Points, in no order, along strands that fork, close into loops and pass close to each other.
Points whose rows are less than 91.8 apart are linked; no others are. Some points are linked to none.
(301): [ 50  13   8 -25  -8  -3 -33  23  -5  41  -4  28 -21  -2 -34  17  19  31
  27   7 -32  10]
(101): [ 12 -21  -2  23  19 -51 -43  -1 -23  26  10   1 -57 -22   8 -34  18  27
 -19  19  33   7]
(654): [-60 -16  -1  20 -11 -28  18 -18  29 -16  33 -32 -57 -43  46 -18 -17 -30
 -10  16 -24 -10]
(124): [-42  43  14   7   3  41  45  -6  22 -15   2   8  50  11 -10 -20 -16  -4
 -15 -36  22   7]
(915): [ -9 -19 -28 -21  56 -54 -47  11  -3  -6 -49 -42 -41 -55 -13 -31  26  -4
 -25  16  18 -17]
(473): [  4  -5 -55  15 -12 -31  17 -32 -30 -51 -62   5  51 -26  13  -5   2 -19
  -7  20   9 -24]
(383): [ -2  -7 -20 -31  28 -48 -58  15  -7  -4 -56 -46 -12 -40 -41 -11  24  -5
 -14   8 -13  -9]
(169): [  5  22  72 -23 -25   6 -15 -18  18  54  33  -2  28 -14  -7 -17  31  27
  32 -24  57  37]
(745): [ -4  13  24   5  74  58 -19  27  11  20  28 -35 -52  11 -40  19  23  19
   1  -2 -17  23]
(808): [ 13 -22  -5 -18  -1 -60 -68   2 -14  18 -31 -37 -23 -31 -28 -10  31   0
 -14  23 -33   5]
(503): [-13 -22 -55  -5 -19 -16  30  -2 -24 -56 -38 -21  31   0   7  34 -27 -43
  13  19 -30 -43]
(186): [  8  -7 -17   3  -1  47  35  14   7 -27  -2  13  20  48   3  42 -29  -2
   4   2   8 -25]
(364): [ 24 -19  35  13   7 -34  -3 -19  -2  23  34  18   7  12  35 -47  23  13
 -19  19  68  39]
(537): [-35  32  48 -13 -36  32  10 -29   2  -4 -21 -12  94 -24 -10 -38 -13 -18
  20 -62  46   0]
(813): [ 55  23 -19 -11  34  59   6  13   5  10  -5  17  -7  42 -22  38   1  31
   4  -1 -15  -4]
(229): [ 23 -36 -44  31 -20 -16  34   2 -18 -54   3  45  -4  10  70  12 -28   1
  17  14  -4 -33]
(296): [ 34  19  -5 -32  14  51  26  30   7 -16 -15  26  45  41 -26  31 -40   4
  27  -4  15 -30]
(703): [-66 -19  21  -8 -57 -12  -3   7  22 -14   9 -42  22  -8  -5   5 -26 -59
   9  -4 -23  -7]
(662): [  5 -24  -8  14 -25 -35   6 -33  -7 -14 -35 -18  67 -10  37 -21   5 -40
 -18   6  48  16]
(708): [-18 -30 -62   1  -7 -23  26  -4  -7 -64 -26 -18 -14 -25  45  25 -25 -34
  25  30 -32 -58]
(816): [-10  -4 -10   5   8 -23   5  27   3 -29  -3   8 -20   2   6  -5 -17   5
  14  19   6 -19]
(613): [ -6 -11  -7  -4 -28 -38 -14 -23 -12   2 -46 -28  60 -22  -3 -14  10 -28
 -16 -10  22   7]
(78): [-17 -16 -49  -4  32 -15  24  22   7 -53 -20   2 -29 -22  35   7 -29 -10
  27  16   1 -50]
(83): [ 16 -18   5  19 -50  26  27 -27 -21  12   4  24  40  50   6  37 -23 -14
 -18 -15 -24   5]
(811): [ 16  39 -19  21   3  36  28 -39 -18 -18   7  60  48  40   1 -11 -14  27
 -36  -8   7  14]
(660): [ -9  24  54  12 -60   4   5 -47  -4  34  18  22  65   8   7 -18  -3   3
   8 -39  35  30]
(211): [ 36 -36  37 -19  15 -53  -1  13  -6  33  34 -10  20  13  27 -37  20 -13
  -5  26  48  40]
(50): [-25 -13 -23  15  52  12  41  16   6 -33  47  12 -77 -11  52  -2 -42   7
  25  -5  23 -37]
(151): [ 16  -5  -6  27 -12  60  25 -11  -2   7   9   4  15  59   8  52  -9  -1
 -19 -13   5  -8]
(109): [-35 -13 -22  31  26  16  47   1  17 -28  31 -13 -58  -7  63   7 -23 -12
  -5  10   1 -30]
(658): [ 35  46 -11 -38  -5  37   2  13  -2  11 -21  37  59   6 -35  18 -20  10
  26 -20   7 -15]
(698): [  3 -42   4  19 -14  11  35  21   5 -20  42  19 -42  45  38  33 -17   9
  22  22  10 -13]
(853): [ -9  42  28 -13  56  38  22  29   5  -9  42  26 -26  11 -29  -7 -21  50
  20   8  44   6]
(174): [ 48  56 -13 -56  12  76   8   5  -3  26 -28  43  53   4 -47  22   9   7
  21 -39 -20 -18]
(145): [ 31   8 -17 -42  20  45 -20  24  -7  24 -28 -33  13  -4 -62  55  22 -11
   8 -19 -67 -13]
(528): [-34 -14  -8  10 -35 -42 -16 -31   1  -3 -35 -33  25 -36   0 -12  19 -18
 -25  -4 -11   0]
(254): [ 29 -37 -39  19   1  22  38   4 -15 -31  29  49 -27  48  59  25 -18  29
  -4  13   2 -28]
(435): [ -7   8  43  21 -29 -31 -13 -29   3  40  28  10   4   0  17 -27  27  27
 -28  -1  34  49]
(683): [  1  -8  -4  24  25 -18 -12   8 -24   5  25  31 -72  -7   3 -22   2  46
 -13  15  11   6]
(54): [-70  -6 -10  11  12 -28 -11 -12  22  -8  -7 -49 -53 -56   7 -26  -1 -30
 -27  12 -37  -1]
(159): [-24  26 -14 -21  72   3 -19  43  12 -12 -23 -21 -41 -27 -47  -6   8  12
  -1  -2 -24  -3]
(638): [-50  -8  -1   6 -21 -33 -23 -17  14   2 -15 -39 -17 -43   2 -14  10 -26
 -33   4 -33   9]
(649): [ 18 -55 -12 -13 -21 -64 -31  20  -7 -24 -10   0 -26  -6  41  -4 -13  -9
  22  35  23 -28]
(218): [-31  19 -29  -2  72 -20 -22  17   1 -15 -38 -38 -49 -58 -27 -41  15   4
 -20   3   1  -8]
(26): [ -9 -31  31  27 -79 -47 -12  -7   9   3  41  11 -10  19  32   0 -13 -14
  13  21  18  11]
(724): [-38  -3  34 -13 -40 -29 -22  17  25   0  14 -25   3  -1  -9   3 -11 -22
  23  -2   4  -9]
(797): [-61 -19  -4  16  -5  12  30   1  31 -16  22 -39 -43  -5  33  10 -17 -41
 -17  10 -27  -7]
(800): [ 11  33  -6  38  37  19   5 -31 -17   9  27  50 -47  16   4 -33  24  58
 -62   1 -14  37]
(280): [ 24  14  -2 -44  13   6 -44  29   4  33 -27 -28  -5 -19 -64  29  25  -4
  27 -11 -70   4]
(121): [ 31 -37 -14   2  -6 -71 -66   0 -19  16 -17 -15 -46 -26   0 -21  30  10
 -17  29  -4   1]
(91): [ -6  22 -25 -11  22  19  15  15  -1  -8 -21  -8  14   1 -26  12  -1   9
  -9 -11 -29  -5]
(566): [  1  12  21 -11  -5 -10  -8  20  17   0   5  -4   5   9 -21  -4 -12   8
  29   7  20  -2]
(595): [ 10  17  11 -32  39  -5 -43  41  12  26 -19 -26 -36 -24 -55   4  11   6
  23  -3 -34   4]
(789): [ 17 -35 -46  20 -38 -51   0  -4 -17 -46 -25  21  -1  -7  44   6 -10  -4
  19  26   4 -26]
(713): [ 63  36 -15 -37  20  87   7  12   1  43  -8  26  15  30 -43  44  17  10
  17 -24  -8  -5]
(526): [ 45  -4 -26 -25 -19  31 -12   1 -26  33 -29  -2  26  11 -38  59   7 -10
   3 -17 -62  -9]
(434): [  7  -3  64  12 -51 -21  -9 -40   7  56  43  10  29   9  17 -24  22  16
   4  -9  45  48]
(465): [ -6 -53  24 -16 -16 -51 -11  11  18  -8   2 -36  17  -2  34 -23   1 -48
  13  23  47   1]
(249): [-18 -14 -46   0  65  -3  20  33  -5 -47  14   2 -69 -39  31 -11 -31  11
  23  -1  13 -44]
(14): [ 49  -6  -6   2 -23  15 -13  11 -19  26   3   9 -13  31 -25  46  18  10
   1   0 -53  10]
(381): [ -7 -16 -43 -13 -22 -20  19  -6 -31 -48 -59  -8  65  -9 -21  22 -25 -40
  23  12  -9 -24]
(216): [-13  32  12 -31 -10   5  -5  10  10  -4 -37 -23  59 -23 -37  -7  -2  -6
  23 -34   4  -6]
(385): [ 39  42  22 -11  52  60 -27  11   3  54  13  12 -29   1 -54  23  51  26
  14 -12 -42  29]
(844): [-12 -48   9   4 -20 -63 -12 -17  16 -10   0 -31 -11 -29  49 -30   6 -39
 -12  30  34   0]
(543): [ 18 -30   7  32 -73  -7  12 -13 -23  17  32  29  -4  46  22  33  -5  -6
 -18  14 -41   3]
(798): [ -9  48  47  -6 -41  48  12 -46  -8  15  -4  32  86  -3  -5 -32  -8  -1
  13 -61  27   6]
(899): [ 20 -45  -8  14 -24 -56  11 -32  -8 -12 -10  -8  34 -12  68 -33  20 -36
 -23  21  41  18]
(836): [ -3 -41  43 -17 -27 -50 -10  -8  15  32  31 -34  34   5  25 -32  15 -36
  -4   3  43  40]
(104): [ 11  35  34  -4  27  17   5  23   7 -23  40  45  -6  26  -3 -16 -34  43
  36  23  64  -6]
(245): [ 10  34  13  16  66  55 -27   5   2  40   8  -8 -30   1 -43  12  50  25
 -21 -15 -49  36]
(498): [-12  41  20  -4  70  49  14  30   9   6  20 -13 -29  11 -40   0   0  27
   1  -8   0   9]
(646): [ 52  26   8 -31   6  33 -34  25  -2  70   7  31 -32  -8 -46  33  50  24
  33  -9 -57  27]
(258): [-34  39  11  -5   6  32  25  -6  15 -25 -40  -7  78  -9 -20 -31 -21  -6
   6 -46  25  -9]
(289): [ -5  35  28 -18  -5  -2 -11  -7  17  11 -17  -5  29 -15 -19 -23  15  14
   2 -26  20   9]
(496): [  5  26 -24   3   7  37  31 -12 -10  -8 -29  19  42  20 -16   9  -4  13
 -33 -23 -18   1]
(420): [  4 -40  19  27 -42  15   7   3   6  12  50   3 -32  54  15  45  -8  -1
   7  16 -30   1]
(561): [ -2  43 -23  34  23  34  28 -41  -8  -2  11  42   5  25   6 -26  13  44
 -64 -12 -15  32]
(788): [ 17  24  -2  35  45  -3 -19 -21 -36  10  27  47 -52 -12  -3 -46  14  61
 -32   9  23  26]
(438): [-48  17  17  22 -12  15  46  -1  23 -30  11   3  24  13   9  -8 -29 -23
  -3 -10  22   3]
(533): [  3 -57  10   8 -61 -50 -31  14  -2  -9  27  12 -42  11  30   7 -21  -5
  26  35 -11 -19]
(709): [ 19  13  10  38   4  38   6 -32  -8  39  27  16 -22  42  -9  21  26  25
 -41  -9 -40  33]
(164): [-76  -8  13   5 -29   9  37   2  31 -23  19 -38   6   2  24  -1 -35 -52
  -3  -9  -9  -1]

A tip is a point with one link. Name the tips that can be reached along the links from each point below, in the order of the rows.
(383) | (91), (104)
(211) | (473), (169)
(713) | (813), (26)

A fork is a point with three links, a tip a point with one. Leave the first point through the second and follow the links. Name the first fork or tip that comes.
(420), (698) | (26)
(145), (526) | (104)
(698), (420) | (813)
(121), (101) | (91)
(836), (465) | (797)
(654), (54) | (434)

A piece is two or more points that can be reached from each other along the links. Count, over all rows, the pieces, the separate loops (a circle has one, a figure eight two, a Y none), the forks (points with three links) and the tips (points with one).
pieces | 3
loops | 3
forks | 6
tips | 6

Name the points in between on the shortest way along the links from the first point to the second, in order.
(915), (245) | (218), (159), (595), (280), (145), (526), (14), (301), (646), (385)
(836), (50) | (465), (844), (899), (662), (613), (528), (638), (54), (654), (797), (109)
(211), (258) | (364), (435), (434), (660), (798), (537)
(420), (658) | (543), (83), (151), (186), (296)
(109), (216) | (797), (164), (438), (124), (258)
